Each row is a point on a landscape with many valleys, with its height.
From any point a ball rolls to the lowest of the 3 points nearest to it. It stops when none of these is lower. Distance is the straight distance between rows; heights are no part of it.
j152: [  5   4  -3  -6  17 -15  10   1 -17  -5 -11   7  12   4  -1   9   5  -7
 -14   7  18   7]  height 6.28
j211: [  1   7  -6 -18  16  -8  -7 -15 -25   0   4   3  22  -3  -9 -11   6  11
  -9  -1  -3  -6]  height 6.83
j153: [ -4 -23  19 -12 -25  -2   7  10  -8 -31  12   3  10 -36  -1 -20   5  10
  25 -11   8   8]  height 2.99
j285: [ -7   9  -4  -1  13  -7   8  -4   1  22  -6  -2   0  25 -12  13  23  -6
 -11  20   0 -18]  height 2.81
j648: [  8  -5  -7  -6   6  -4  -1  20 -14 -15 -14   2  -1  -2   3   4 -16 -11
 -11 -11  -5  13]  height 2.65
j875: [-11 -14  -3  -7  -7  -7  -5  24   3 -21 -12  -3 -19 -13 -10   1   7  11
   8  -7   6   4]  height 4.93
j274: [ -2  16  -7 -30  17   9  13  14 -23 -25 -10  -5  19 -13  -1  13  14 -31
   5  -8 -33 -11]  height 7.19
j804: [  8 -10  11  -3 -10  -4 -12  24 -16 -16  -9  -6  11 -15   3   0 -12   0
  18  -2 -16  10]  height 1.80
j577: [ 15  -5   6  19  13   2   4  -9  27   2   7  -1 -24  11  23  20  -5   1
  13  -1  15  -5]  height 2.97
j574: [ -8  -1   2  -1   5  11  -6 -12  16   4   4  -2 -24  -3  13 -21  -5   0
 -20 -10   0   0]  height 3.38
j494: [  6 -14  21  -7 -22   5 -11  16 -12 -20   1  -9  12 -26   4  -2   0   6
  16  -5 -16  13]  height 1.64
j203: [  5 -25  -9  12 -13 -20   1  11  20  11  12  -3  -6  -7  -8   3 -29 -15
  15  -1  -1   1]  height 2.90
j509: [  6   5  -7  -9   3  -8  -8   3 -27  -1   0   0  23  -1  -7  -2  -5   8
  -8  -8   6  13]  height 6.57
j636: [ -7   8 -13 -24  14  12   9   1 -19 -17  -8   7  18 -19   4  -8  11  -3
   1  -9 -31 -13]  height 6.97
j771: [ 14  20  -3  28  -3 -19  -9 -19  10  21 -19   3   9  24  17  -4 -14  -7
   4  -9   3 -26]  height 2.75
j642: [-19  10  -9 -31  -9   7  -5  -4 -23  -7   0  -1  19 -16 -10 -18  10  15
   2  -7 -14 -12]  height 6.60
j143: [ -1 -12  -7  -4   3  -6  -6  19  -3 -10 -11   0 -21  -2   8   1   2  -7
  -2 -10  -9   3]  height 8.34
j195: [-16  14  -5 -34 -14  14  -2  10 -14  -2  -3   4  13 -12  -9  -9   9  15
   0   2 -16  -7]  height 7.36
j311: [ -9   7  -8 -20  -1   6  -9 -11 -27   0  10   2  17 -11  -7 -21   5  11
  -6 -10  -7   1]  height 6.30
j472: [ 11   1   7  26   6   6   6 -16  43  -6   9   0 -25   4  13  15  -1   6
   8 -12  18 -11]  height 3.64
j741: [  1  -7  -3  -7   3 -10  -6  24  -5 -15 -17  -4 -11 -16  10  -3  -3  -6
   3 -11  -5   7]  height 6.66
j641: [-14 -12  -8   7  -7   1  -3 -10  19   7  14  -2  -6  -9 -11 -12  -1 -11
  -2  -1   8  19]  height 7.84
j454: [-16  -7  -4  -9   9   7  -4   5  12 -12  -5  -3 -32 -10   0 -14   2   1
 -10 -16   0   3]  height 5.36
j716: [ 16  14   3   2  22  13  13  -7  11  20  -6  -9 -14   6   2   4   1   0
 -10   8  -7 -11]  height 1.82
j536: [ -7 -24  -9  -6 -16  13   9  14   6 -24   5   0 -16 -17 -23   7   5  20
  13   5   4   7]  height 7.45
j329: [  7  -1  -3 -11  15  -7   9  10 -21   0  -6   6   0   3   0   7  -2  -8
 -17   6  16   5]  height 5.34
j824: [  8   4  -2  -9  15  -2   9  19 -15   6  -5  11  -6   2  14   6 -10  -9
  -8   2   3  11]  height 4.95
j409: [  6  -9  15 -23 -15  21  -7  10  -3 -21  17 -12  10 -32   3  -5   0  14
  15  -4 -16  10]  height 2.35
j305: [  2  -2   6 -15 -12  12 -16  18 -13  -7   5  -6  16 -15  -8  -6 -14   9
  11   5 -19  21]  height 1.53
j458: [ -8 -17   2   6  -6  -7 -11  25  -6 -28 -22  -4  -4 -12   2   1   2   5
  17 -16  -1  10]  height 6.39
j466: [  2   6  -4 -13   9  -6  -1   6 -31  -4   4   4  18   4  -7   0   0  -4
 -16   5  14  17]  height 6.59
j751: [ -9  11  -1 -26  -5   1  -6  -1 -30  -3  11  -1  17  -4 -14 -14  -5  10
  -3 -10  -8   6]  height 5.80
j736: [  2  12  12  12  10  -1   3 -18   8  18  -5  -6  -4   4   7 -18  -5   6
 -12  -1  -3 -13]  height 1.86
j476: [  8  15  -3   4  15   1  11  -8   3  26   0  -8  -1  17  -1  11  14  -6
 -18  14 -12 -12]  height 3.29
j598: [ 13 -11  -3  18   4  -3  10  -5  41   5  15   5 -20   6  18  15 -11   2
  21 -15  17  -8]  height 3.27
j85: [  0  11  -6   7  14  -2  13   1  -4  18 -12   3  -3   9 -11  21  19  -8
 -15  15   8 -14]  height 2.46
j727: [ -2  12 -10 -16  27  -3   4 -11 -21 -12   1   1  20 -18  -6 -16   5  10
  -5 -14 -31 -18]  height 7.23
j701: [  0   3  11  17  -5 -12   2 -12  14  12   0  11 -14  25  16  14   0  11
   4  22  20  -1]  height 4.42
j730: [ 10  19  -4  21  13   0   1 -23  -4  28  15 -13  18  35  10   4  -4 -15
   4  -4  -5 -16]  height 6.52
j294: [-17  13 -13 -25  -2   6   5   4 -23 -17 -11   1  19 -14  -3  -8  -1  -7
   2 -17 -27 -20]  height 6.91
j351: [-11 -15  -8  14 -13   7  -4   0  21   4  11 -13  -8 -13 -28 -10 -11  -7
   0   2  -1  15]  height 6.84
j186: [ -8  12 -12 -25   4  12   1  15 -13 -18 -19   1  19 -19  -1  -2  13  -8
  -1 -14 -24 -15]  height 6.95
j188: [ -9 -20  12  -6 -19  -2   1  20   1 -28 -12  -1   0 -21  -7  -6   7  10
  20  -6   5   3]  height 3.93
j779: [  9   4   0  -5  13 -14   2 -15 -24  -6   2   0  22   3  -3  -5  10  11
 -11   1  10  -2]  height 7.39
j469: [  3  18  -7  17 -11 -14 -10 -16   8  17 -18  13   0  31  20   5   2   1
  -1  -4  13 -20]  height 3.16
j651: [-14 -18  -7   0 -16  15  -7  13   8 -16   6  -9 -10  -8 -25  -1  17  13
   4  -7   1   3]  height 7.47
j761: [ -7 -19  -6  -4 -12  12   1  10  11 -18  10  -5 -19 -13 -26   5   5  16
   3  -1   0   9]  height 7.43
j486: [  0   2  10 -17 -18   6  -8  10 -23  -2  14  -3  13  -3  -8   0 -10  14
   7  -1  -9  18]  height 2.77
j705: [ 11  11  -7  -7  15  -1  12   2  -8   5  -9   4 -10   4   6  14   4  -9
 -17  15   4  -1]  height 3.90
j406: [-10 -20  -9   3 -14  15   1   3  14  -6  14 -14 -13 -11 -26   0  -1   3
   3   2   3  17]  height 7.28
j982: [  1  14   0  13  14   7   5 -14  -1  31  11 -14  15  35  -7   1  12 -18
   3  -3  -2 -14]  height 2.18
j286: [  7 -11   0  -3  -6   2  -7  21 -20 -15  -8  -3   3  -1  10   5 -15  -3
   6 -10  -3  21]  height 1.37
j973: [  3   4   4   1  15 -16   5  -4 -20  -4 -13   3  13  10 -18   3  22   1
 -20  13  13  -6]  height 7.08
j5: [ 10  18   3  19   9   8   8 -23   5  33   4  -5   9  22  -2  -7  -3  -7
  -2   0  -8 -16]  height 3.39
j950: [ -2   3   0  -5  16 -15   6  -2 -12  -2 -13  -5  16  11  -8   8  25 -10
 -17  14  14 -18]  height 7.24
j39: [ 12  17   5  18  12   9   6 -15   7  25   4  -8  -1  12   0  -1   0  -6
  -5   6 -10 -17]  height 1.20
j168: [ -7 -23  -6  19 -13 -13   3   2  25   0   4 -11   1 -11 -13   3 -23 -17
  13  11  -4  14]  height 4.96
j231: [ 11  20   7  30   3   0  -3 -12   8  19  -2  -8  12   9   8 -13 -10   1
  -2   0  -6 -18]  height 1.76
j782: [ -6  -4   9  10  -4 -16   2 -11  11   4   7  19  -7  13  14   4  -1   2
   1  21  20   3]  height 3.66
j601: [  3   2   5  12  -9 -14  -5 -14  15  12  -1  14 -19  31  22  22   9  13
   2  11  27  -5]  height 6.06
j945: [  6   7   3   0  18  10   6  -5   7   5  -8  -3 -19   2   9  -4  -4  -3
 -18  -4  -9  -6]  height 2.20
j942: [ -2   7  -6 -18  -5  13 -17   6 -28   2  13  -1  11  -8 -15  -4  -9  14
   2  -4  -1  11]  height 4.58
j323: [  4 -15   2  15   2  -9  -2  -5  17   3   9  11 -12   9  21  14 -11   1
  12  17  18   9]  height 2.98
j968: [ 11  -9  16  -6 -11  16 -16  15 -16 -15   1 -11  10 -22   2   1 -15   7
  19   1 -16  22]  height 1.36
j132: [  9   8  -5   2  16  -2  21   7 -11   8 -13   4  -3   4  -8  17  11  -6
 -17  19   8  -8]  height 2.96
j34: [ -7  -3  14  12 -10  -4  -3 -24  16   3   3   8  -3   6   5 -21  -4   0
  -2   8  15   7]  height 4.91
j461: [ -9 -12   3  13  -8 -11   4  -8  14   3  13  12  -4   5   4  -4 -15 -13
   9  19  15  10]  height 4.74
j816: [  2  14  -4   5   4  16   3 -15   1  32  11  -9   3  26  -4   7  11 -12
  -8   9 -11 -16]  height 6.85
j619: [ -8  -8 -10  -4  -4  13  -3   3  17  -4   0  -1 -22  -2 -13 -13   5   1
  -7  -6   3   9]  height 6.49
j958: [  6 -23  -7  19  -3 -24   8   2  29   8  16   2  -7  -5   7   9 -19  -8
  15  -2  16   4]  height 3.05
j173: [  7   4  11  18  -4  -2   0  -8  24  15   5  10 -25  23  13  28   4   4
  11   5  22   4]  height 5.08
j797: [ -2   4  13  24 -20 -19  -7 -21   9  19 -10  13  -2  24  23   5   4  10
  -5   9  22 -11]  height 4.44
j115: [ -6   5  11 -28 -18  24  -4  14 -10 -16  10  -4  12 -18 -13  10   3  13
   9  15 -27  11]  height 9.41
j917: [ 14  -6   5  23  -6   4  14 -24  45  -8  10  -3 -27   0  19  10  -6   1
   7 -29  21  -2]  height 4.98
j561: [ -6   5  11  16 -14 -15  -8 -16   9   6  -1  10  -4  11  14 -11   4   3
  -7  12  25   5]  height 4.33
j137: [ -9  -9 -10  -6  -5   1  -7  13  10 -13 -11   4 -22  -9   0  -4  11   5
   0 -14  -2   3]  height 6.58
j518: [ -7 -19  -6  12  -5  -9  -1  -1  23   5  20   8   3  -2   2  -4 -14  -9
   8  11   6  16]  height 5.63
j547: [ 10  -5  -1 -10   0  -6   5  12 -24  -2  -3   0  14  -1  -5  12  -8  -9
 -11  -6  11  12]  height 6.14
j611: [  3  13   3  13  18   7  10  -6   4  27   2  -9   0  19  -8  11  16  -7
  -1  10  -3 -14]  height 3.13
j495: [  7   8  -5  -2  18   9   2   9   5   0 -10   5 -18  -3  10  -5  -4  -6
 -15 -11 -10   0]  height 2.72
j244: [ -7   4  15  13 -10   5  -2 -24  21   5   0   8  -4  -1   6 -23  -2   1
 -12  -1   9   0]  height 5.29
j640: [ -6   9 -10 -20  19   7   8   5 -28 -17 -12   8  17  -6  -1   1  12 -20
   2 -14 -34 -12]  height 7.05
j172: [ 11  16   0  27 -10 -16 -10 -16   8  16 -13   5   8  25  16  -7  -4   1
  -4   1   3 -24]  height 2.17
j740: [  4  -6   2  -1  -6   2 -16  15 -17 -10  -4  -1  17  -5   0   0 -17   4
  14  -1 -10  19]  height 2.08
j256: [  9 -14  -2  15   4  -9   9   3  28   5  11   7 -19  -2  18  12  -6  -9
  10   1  13  -2]  height 2.44
j645: [-10  -2  12  12  -7  -4  -5 -20  22   7  11   7  -3   3  -3 -19  -7  -4
  -9   6  12  15]  height 6.16
j447: [-16  10  -1 -30 -19  19  -7  14 -17  -2   3  -3  10 -10 -15   0  12  15
   4  13 -17   3]  height 8.53

For each start below, name the point where the ball stops.
j509 -> j286
j447 -> j968
j619 -> j39
j536 -> j203
j761 -> j203
j645 -> j256
j211 -> j968
j195 -> j968
j137 -> j968
j651 -> j203

Call two points neighbours if one is among the 3 nearest of the other. Go from one point of each pair to the other, from neighbour to neighbour, staying as low as possible. Name the highest point that can't be avoided.
j294 / j968 -> j727
j39 / j968 -> j824
j256 / j203 -> j958
j203 / j39 -> j797
j286 / j968 -> j804
j85 / j39 -> j611
